Points on a hilly landscape, in no order, each with its height.
From any point a ball takes the steepest step (drop divided by distance) to one of its 2 nearest points. It stops when none of these is lower. Distance is the straight distance between rows; heights are no part of it.
(543): [-19 -47  22 -66  16   0 -33  10 -10   6   1  30 -47 -31  35 -41  59 -24
 -25  17]  h=460
(805): [  2 -37  -9 -43   4  26 -32  14  28  13 -10  11 -39  17   3  -6  35 -22
 -56  -7]  h=440
(508): [ 35   5 -14 -10  41 -24 -27  -1 -42  35 -34  -2  20 -15 -17  -7  17 -59
  11  -7]  h=252
(923): [ 13  16  42  29  31  12   1  27  10  48  23   5  28  14  -8  72 -34  27
  80  -4]  h=182
(998): [  1 -11   9  13 -27 -46  25  -9  29 -54  31   7  43 -12 -27 -25 -32  64
  22 -14]  h=557
(662): [-21  38  -9  26  24   4  27  -8 -43  -9   2 -19   1  -2  -4  -2  -8   2
  38   2]  h=149
(788): [ 41 -17   3  45 -73 -13  17 -37  36 -41  34 -15  -1  24  16 -15   2  16
 -77  28]  h=588
(1037): [ -4  12  -1  32 -10  10  31   8  31  -4  32  -7  18  57   0  24 -51  40
  20   0]  h=356
(39): [ 30 -28 -27 -26   6  20 -25  14  26  28 -27   8  -7  11 -20  21  14 -34
 -60 -19]  h=426
(222): [ 19  34  16  37  28  30 -24   2 -50  40  11 -11  -3  35  -2  36  -8 -26
  67  23]  h=336
(1036): [ 17  28 -28  21   3 -13  23  14   7  47 -39  -9  23   3  -2  42 -22 -23
   2 -31]  h=667
(637): [  6   1  -3  31 -37   5  22 -18  48 -19  26 -12  13  56  -1   8 -42  43
 -26   8]  h=420
(409): [ -8 -39  32  17  10  19 -22 -12  22  16  39  47  -2  -6   3   4  16  29
   4  47]  h=41
(554): [ -4  29 -37  -2  23  13  18  -6 -59   0 -22 -29 -27  47   6 -24  -2 -45
   8  -3]  h=256
(319): [  7  11 -18  38  -8 -23  38 -25 -13 -41  16  -5  28 -38 -12 -10  13  24
   9  20]  h=347
(441): [-30  18  16 -11  20 -10  10  16  28 -11  22   9  13  18  -6  -1 -56  52
  44 -16]  h=253
(1123): [-22  27  29  15  24  10   2 -19 -50   9  28 -10 -12 -76  23  20  55 -18
  30  12]  h=189
(305): [ -1   2 -25 -34  45   7 -13  -1 -47   6 -27 -19 -27  44 -10 -43   4 -48
  -3  -8]  h=288
(244): [  9 -23  -4  16 -60 -19  18 -25  15 -72  12  -9  24  12 -16 -49 -13  32
 -16   0]  h=478
(41): [  0 -11 -35 -15  20  14 -13  -2 -14  -9  -3 -21 -24  64 -16 -47  -3 -20
 -22   0]  h=315
(787): [ 42 -26 -38  -4  -7  12   1  16  45   5 -33  -8  24  32 -39  29   9 -12
 -69 -23]  h=408
(483): [ -8 -43  34  -9   9  11 -15 -14   1   5  49  40 -20 -20  19 -14  50  11
  -4  52]  h=67
(364): [-41  37   4   2   7 -21  19   1 -55 -29 -16 -24  -7 -60   0 -25  -1   3
  30  -3]  h=427
(625): [ -1   1 -36  24 -29 -12  35  -8 -11 -54   4 -21  26  70 -12 -39 -18  24
 -24  18]  h=399
(808): [ 56 -29  -8  47 -16 -14  20 -11  43 -14   6  -8  42  32 -22   8   0  15
 -66  43]  h=358
(162): [  9  22 -32  54 -17 -20  61  -7 -15 -27  -6 -14  47  22  -3   4  -5  37
  -8  15]  h=198
(1048): [ 23   1 -11 -33  18   6  -6 -12 -38  40  -5 -17 -36   1  19  -6  23 -68
 -27  -5]  h=504
(227): [ -9   7  -2  -2  41  23 -16  13 -10  33  -4   2  -2  22  -3  -2 -38  -9
  37   2]  h=289
(60): [ -7  34  10  37  21  24  18  17  -5  21  27  -9  22  39 -11  46 -38  23
  67   1]  h=228
(418): [-23   1  28 -17  46  -4  -4  23  28  25   0  24  20 -12 -12   3 -35  35
  40  -8]  h=186
(742): [ 25  52  36  30  28  20 -42  -4 -72  46  -8 -18   8  22   3  59  -5 -41
  92   0]  h=355
(438): [ 27   3 -48  -2  -8   0  16  -1 -10  11 -33 -23  -4  10  -9   0  26 -40
 -51 -17]  h=566
(712): [-19 -63  14 -57   3  18 -45  11  29   6  -8  40 -44   6  17 -31  47  -2
 -30   6]  h=451
(502): [ 30   3 -15  52  12 -24  34  -6  -4   6  16   2  61  -1 -26  31   3  24
  14  24]  h=287
(165): [ 16  -8  20  43 -65  13  17 -32  68 -32  34   4  20  20   9  -1 -26  49
 -34  14]  h=464
(198): [-26 -52  11 -60   4  10 -50  26  35 -15 -25  41 -21  -8 -20 -28  32  11
 -40 -22]  h=463
(659): [-30 -36   3 -70 -21  -4 -34  44  36 -53 -45   3  -5 -20 -52 -27  -3  27
 -23 -60]  h=724
(61): [  4 -26  -4 -12 -48   8  -8  -9  56 -25   7  11 -11  -5 -11 -14  -2  25
 -50  -9]  h=525
(545): [-42 -35  33 -23  13   9 -31   0  -9   1  10  53 -43 -27  36 -23  43  15
  10  40]  h=90
(422): [ 18  -2 -41  -5 -19 -35  41  15  25 -38 -34 -17  36  31 -34  -8 -15  27
 -28 -34]  h=634
(298): [ 32 -16 -16 -22  -9  22 -15  13  18  59   1   3 -39  10  24  30  30 -57
 -62  -5]  h=526
(897): [-17  43  59   2  44  -6 -38   1 -50  45 -12   8  -7 -62  30  19  42 -59
  51  12]  h=438
(730): [ 29  15 -30  60   4 -37  68  12  -2  -2  -2  -7  71  32 -15  31 -17  27
  17   1]  h=248
(458): [-17 -20  35 -19  26  34 -31   6 -12  45  17  40 -51  -7  53  14  28 -23
  17  37]  h=136
(1092): [ 44 -31 -27  18 -19 -10  14  -3  49 -12 -19 -18  36  35 -34   3  15   2
 -93   7]  h=384
(36): [-14   9   2  -5   9  13  -4 -19 -26  12  17  -7 -29 -31  20   4   9 -20
   9  12]  h=371
(212): [ 25   3 -35  17 -20 -17  31   0  24 -12  -7  -8  31  14 -21  -1  -4  16
 -36  -5]  h=611
(59): [-13 -13 -20 -44  -4   5  -8  25  21 -23 -28 -14  -9   9 -22 -15 -15   3
 -18 -35]  h=698
(49): [-19  29  -7   7  15   9  18   5   8  -4   6 -16   6  38  -6  12 -51  25
  45  -5]  h=291
(462): [-20 -25   8 -54 -39  -5  -9  32  53 -36 -23   9  -4 -24 -26 -18 -22  44
 -12 -53]  h=705
(463): [  8  -3 -18  14 -11 -14  27  -3  31   2   2   6  21 -19  -9  22 -22  18
  -3 -11]  h=633
(679): [ 49 -10 -18  -7  -4  15  11  -2  -9  42  17 -18 -21  10  35  33  37 -65
 -63  15]  h=535
(1068): [-58   8  19 -34  12  29 -31   3  -9  -5  19  11 -56  -7  34 -29   4  -8
  19  12]  h=200
(831): [-13   5 -14   6 -36  -3  27  -7  20 -31   7  -7  11 -18  -7  -8 -31  42
  -1 -16]  h=656
(280): [ 22  16  -7  23  31  13 -17  14 -29  40  -9   0  12  45   1  31 -39 -22
  51   4]  h=316
(747): [ 23 -14  -3  17 -45   9  14 -29  33  -7  26 -10 -16   9  22   3  10   0
 -71  25]  h=569
(722): [ 20  -7 -24  37  10 -11  22 -19 -14  -2  19  -3  21  -1 -10   3  14  12
  -6  29]  h=317
(857): [-26   2  35 -13  21  -9  -5  -6 -45  -9  19  12 -12 -87  22 -18  53  -6
  22  29]  h=230
(1069): [-13 -23 -21 -56  -3   8 -13  39  25 -58 -47 -14   7  11 -54 -12   0   5
 -26 -70]  h=715
(404): [-10  45 -17  27  28   9  15  -3 -65  16  -9 -27 -10  37   9 -11  -8 -26
  40  13]  h=212
(960): [-26  21 -17 -15  -7 -33  12  18 -21 -40 -32 -24  12 -53 -15 -25 -18  15
  22 -20]  h=382
(177): [-45 -19  21 -40 -19  24 -18  -6 -10 -30  34   9 -56 -11  26 -55   8  10
  -4  21]  h=157
(318): [ 30   9 -39  14 -20   9  24  -2  -3  16   0 -25 -21  27  16  17  18 -38
 -57  13]  h=551
(252): [  5  22   8 -15  57 -28 -23  13 -25  31 -42   6  26 -31 -12  -6  -4 -33
  31 -22]  h=290
(688): [ 15   8 -32   1   3 -30  56  28  32  -3 -31 -15  37  51 -24  20 -35  24
  -9 -44]  h=657
(677): [ -8  45  55  31  29  30 -37   6 -53  45   4  -5  -3 -21   9  50  16 -29
  80   6]  h=378
(743): [-24  -5  41  -2  32   2 -15   9  15  21   5  43  14 -39   2  22   4  34
  38   6]  h=135
(331): [  2 -32   6   9 -49   2  -1 -13  80 -19  25  25   3  17   2   2 -28  40
 -38   1]  h=497
(148): [ 41  19  17 -26  27 -19 -63   1 -41  73 -43  12 -13  -2  25  33  10 -92
  36 -15]  h=197
(732): [ -4 -13 -31  11   1   6  10 -12 -22 -39   5 -17  -8  64 -13 -49 -15   5
 -12  29]  h=353
(716): [ -5 -21 -10   0 -61 -41  30   0  26 -75   1  -8  39  12 -26 -43 -33  61
  12 -27]  h=519
(538): [ 13 -46  14  -6 -47 -17 -12 -24  55 -52  24  24  18  11 -20 -50 -16  65
 -15  -5]  h=625
(471): [-25  37  25  31  14  13  -1  -8 -24   6  25  -3   7 -69  -4  27  31  15
  41   9]  h=142
(717): [ 27  14  11  16  34 -15  23  40  17  45   9  -6  32  33 -13  56 -47  28
  45 -14]  h=143
(968): [-20  28  17   1  43  17 -22 -10 -57  23   5  -6 -24 -22  26   2   8 -41
  41  12]  h=398
(427): [ 17 -29   7  21  -2 -22  11 -19  32 -28  39   9  47  13 -24 -20 -18  58
   4  20]  h=586
(155): [-27  37 -15  28 -35   9  40 -18  -1 -17   7 -18 -11 -40  16  30  -5  13
   7  -7]  h=292
(80): [-16  46  84   0  36  11 -56  10 -43  57 -20   9  -6 -31  34  45  21 -55
  75   6]  h=407
(20): [ 13  21 -23  -3  18 -27  33  34  25  34 -36 -16  27  18 -14  33 -49  12
  12 -51]  h=675
(338): [-23 -30  17 -43 -62  -5 -19   1  58 -57  -3  17  -9   8 -17 -30 -25  48
 -17 -33]  h=682
(345): [-17  -6  46 -11   5  47 -14  -3 -26  45  52  18 -55 -11  61  35  53 -35
  21  24]  h=116
(840): [-14 -21  35   9  12   0  -2  -5  42   0  41  44  20 -20  -2  19  -1  57
  27  19]  h=85
(1046): [ 11   2  -6 -41  11  15 -20   2  -5  51 -16   9 -49 -16  33  18  39 -64
 -35 -20]  h=515
(514): [  7  18  43 -29  36   6 -67   9 -27  72 -35  27 -27  -7  33  32  -2 -63
  44  -4]  h=177
(375): [  1   4 -29  28 -62 -18  44 -26 -14 -65  10 -19  18  21  -1 -33  -6  23
 -29  17]  h=443
(124): [  1 -11 -22  -9 -36  20   2 -10  35  -6   6  -6 -35   9  10  -5  13 -10
 -60  -4]  h=550
(430): [-41   4   9 -21  27  15 -23  14  14  14  -1  12 -32   5   6 -16 -21   1
  16  -2]  h=247
(721): [  1  28 -27  52 -29   7  52 -17 -13 -15  10 -25   9  -1  10  21   2   9
  -2  16]  h=246
(1084): [ 11   0 -50  -2 -40  -7  38   0   3 -25 -35 -29  12   5 -17  -4   4 -11
 -53 -23]  h=587
(760): [ 39  16   6 -27  29 -28 -43 -10 -51  51 -33  -2   1  -9  12   2  25 -95
   5 -16]  h=222
(1107): [-17  30  35  -6  50 -16 -31 -12 -60  26 -24  -9  -7 -53  24 -15  26 -63
  27   2]  h=435
(802): [-46 -37  32 -29 -17   8 -36  -3  15 -27  14  44 -41 -24  22 -38  14  37
   4  22]  h=119
(111): [-21  39  -7  19 -16  30  17 -14 -17   6  17 -18 -26 -10  26  16  -5  -5
   2   4]  h=337
(1131): [ 13 -43  21 -15 -86 -21 -10 -12  51 -74   6   6  19   1 -23 -45 -27  47
 -19 -35]  h=653
(858): [  1 -41  19   7 -14 -12 -14 -24  35 -34  35  33  19 -10 -13 -33   3  46
 -13  24]  h=605
(127): [ -8  23 -13 -16  37 -25   5  20 -20   3 -38 -12  23 -48  -9 -14 -15  -9
  19 -23]  h=330
(490): [ 49 -23 -18  45   0  -8  13 -23   8  16  13  -4  24  19 -16  10  12  -2
 -41  47]  h=339
(906): [-30  41  14  22  17   2  22   0 -15   4  19 -15  10 -28  -1  33 -11  20
  51  -5]  h=72
(1032): [  4   0 -17 -37  22  -4  -5   2 -32   0 -19 -10 -33 -21   6 -35  22 -44
 -25 -10]  h=488
(158): [ 11   3  26 -16  20  28 -48   6 -23  65  -1  24 -33   3  35  33  11 -40
  30  24]  h=156
(1049): [ 12   8 -29  21  -5   4  13  -5  -1  25 -12 -14   2 -10   0  28  -7 -10
 -20  -3]  h=652
(109): [ -8  27 -26  30   1 -26  36  -9 -55 -37  -8 -25  20 -50  -7 -19  13   5
  19   6]  h=383
(403): [-18 -28   0 -48  20   9 -30   7  -9  -3 -11  16 -31 -20  -1 -39  24 -17
 -16  -5]  h=472
(675): [-23  -8 -19 -22 -34  -6   2   2  14 -37 -14  -9 -19 -28  -6 -25 -17  20
 -12 -19]  h=679

Where does a ball stop that starts at each point below?
(462): (906)
(39): (162)
(716): (906)
(960): (345)
(1107): (162)
(430): (409)
(124): (409)

Call two points neighbours if one is among the 2 nearest of the other. Go from one point of each pair to the other, from neighbour to neighbour, staying as low as possible. Name the highest point that can't be avoided.
(717) / (345): (897)
(345) / (162): (364)
(409) / (717): (49)
